Each row is a point on a landscape with many valleys, with its height.
From any point a ball rolls to the lowest of the 5 points nearest to it. It stops when none of these is lower. Distance is the straight distance between rows; heights are no part of it.
mesub: [ 88 148 199 116 134 117 139 173 163 195  65 104 170 129]  h=6.14
solan: [146  77  68 137 103 167  84  87 107  73 199 151 152 179]  h=2.82
meli: [138 114  83 134 128 151  95 103 124  72 165 136 117 142]  h=1.13
sor: [114 133 105 110 153 115 135 103 103 100 144 154  82 124]  h=0.81
vepad: [150 114  94 155 113 173 109  91 127 148 167 114 168 151]  h=5.75
zuz: [142 101 106 149 116 154 111  82 139 120 172 115 159 152]  h=3.27
Sosug: [138 101  76 101 130  81 146 107 100  54 157 161  61 118]  h=2.16
lolog: [120 120  95 111 156 116 137  89 104  88 145 151  83 130]  h=1.73
mizoz: [156  75  54 132 117 163  85  83 100  59 190 151 154 185]  h=4.33
nido: [114 144 167 162 120 149 137 143 159 201  74 113 182 138]  h=2.23
pes: [117 155 163 170 122 160 113 170 165 220  76 119 186 134]  h=1.72
lapi: [128 135 115 133 132 137 120 115 117  94 146 145  94 113]  h=2.84
leli: [136 122 116 151 132 131 128 110 141 114 153 104 148 139]  h=4.41
Pupon: [137 147 138 133 146 118 140 136 127 123 124 114 133 112]  h=4.60
faz: [114 137 154 189 119 159 100 176 167 218  88 118 198 128]  h=1.84
Bor: [138 109  76 110 143 145 118  75 105  66 149 141  97 137]  h=1.43
rab: [ 98 135 187 125 116 112 143 183 151 170  78 105 153 115]  h=5.61
Defe: [109 157 187  88 120 107 132 196 142 187  62 113 111  90]  h=7.58
rar: [147 114 117 177  89 174 117 120 140 167 130 112 170 126]  h=3.33
Tuvap: [143 125 101  88 139  59 151 116 108  71 131 170  60 117]  h=2.24
vas: [150 122  61  88 131  81 146 116  94  51 157 167  45 119]  h=2.20
vivum: [150  84 103 149 104 159 102  76 131 103 187 130 159 155]  h=1.39
siz: [128 126 119 166  94 166 128 123 136 163 142 112 156 137]  h=4.35
Fudu: [156  93  70 111 135 154 112  67 102  53 154 139 108 146]  h=0.86
Gosi: [ 96 140 197 111 123 106 139 184 155 175  66 104 152 109]  h=7.12
Pime: [109 144 123 100 153  89 141 124 103 114 141 158  77 124]  h=2.99
gilev: [134 160 159 105 151 113 148 152 120 146  99 122 121 106]  h=4.03
nen: [102 146 202  85 125  95 129 191 164 193  47 101 130  88]  h=8.69
lopob: [111 142 140 146 120 133 146 159 134 151 122 108 147 133]  h=3.67
batu: [ 94 161 189 137 127 148 128 167 165 217  69 118 177 137]  h=3.00
vofe: [140 112 104 148 118 141 102 110 137  87 166 126 127 134]  h=1.60
mupat: [132  96  86 107 140  93 144  86 103  67 150 152  74 124]  h=2.07
zolef: [134 121 105 150 123 152 123 100 136 138 163 105 157 153]  h=5.74
bira: [139 156 151 118 152 112 144 142 121 134 108 121 126 107]  h=4.13
nalid: [118 127 144 168  97 152 143 138 143 170 112 111 160 135]  h=2.98
ran: [140 146 151 119 142 114 144 128 120 124 123 133 110 101]  h=4.29
das: [145 114 129 179 103 162 119 122 149 180 103 110 183 126]  h=2.32
Zim: [129 142 133 128 136 127 131 121 115 108 137 147  91 106]  h=4.63
tafen: [116 141 125 153 129 138 136 142 133 145 137 105 148 140]  h=4.34
Vurup: [142 133 127 143 140 124 132 124 136 110 139 114 131 116]  h=4.82
nevu: [173  80  59 115 121 158 102  72  97  32 174 142 133 167]  h=4.91
nefo: [116 126 137 195 119 162  97 162 160 215  93 109 201 130]  h=1.90
loso: [116 154 150 125 134 123 141 179 126 151 105 111 135 119]  h=4.08
Rorus: [100 144 199 101 123 103 133 189 156 180  61 101 143 101]  h=7.82
feniz: [140 128 117 142 129 134 117 117 135  89 148 131 116 114]  h=2.65
rop: [104 144 178 146 126 142 142 151 157 199  73 112 178 139]  h=2.95
Dibeb: [172  72  52 125 119 159  95  79  97  43 186 150 153 184]  h=5.91
tise: [105 129 170 153 106 134 149 152 149 174  91 111 163 129]  h=3.17
vudan: [141  80  75 102 122 132 135  72  91  44 170 147  77 133]  h=2.70
dum: [130 124  85 125 139 148 109  98 115  82 152 143  97 132]  h=1.37
Fep: [117 147 152 111 135 104 144 128 112 125 136 153  81 103]  h=4.31
meru: [141 106 110 147 120 137 116  95 142 110 169 112 150 141]  h=3.25
Kag: [136 124 101 139 125 143 108 114 128  82 153 135 107 121]  h=1.59
Viruk: [113 152 135  87 149  69 141 144 109 123 136 161  72 125]  h=3.09
Tor: [119 169 173  75 142 107 146 170 122 182  80 120 105 104]  h=4.93
biki: [133 151 166 106 141 101 152 134 117 139 115 137 101  98]  h=3.78
Famep: [120 136 116  92 160  64 143 119 108 100 134 163  75 130]  h=2.58
katut: [127 154 181  80 139  87 158 144 120 157 106 133  95 104]  h=3.72
rirem: [106 142 171 132 116 120 145 184 139 162  96 108 145 116]  h=4.26
giket: [119 149 169  91 132  80 151 144 118 140 128 147  79 105]  h=3.51
Lelos: [143  94  70 136 116 158  86  98 124  69 181 142 132 164]  h=1.51
fiv: [126 165 161  98 148 117 145 169 118 161  90 118 121 107]  h=4.12
Zeko: [129 130 118 153 135 136 132 119 139 134 149 101 151 142]  h=0.52

Where does a ball stop that starts at each point below?
loso -> pes
bira -> sor
rab -> pes
feniz -> meli
Fep -> sor
fiv -> sor
das -> pes
ran -> sor

For each start below, name every point that the ball comes to, in order.
gilev -> biki giket Viruk Famep sor
Tor -> katut giket Viruk Famep sor
Sosug -> lolog sor
Rorus -> rab tise nido pes
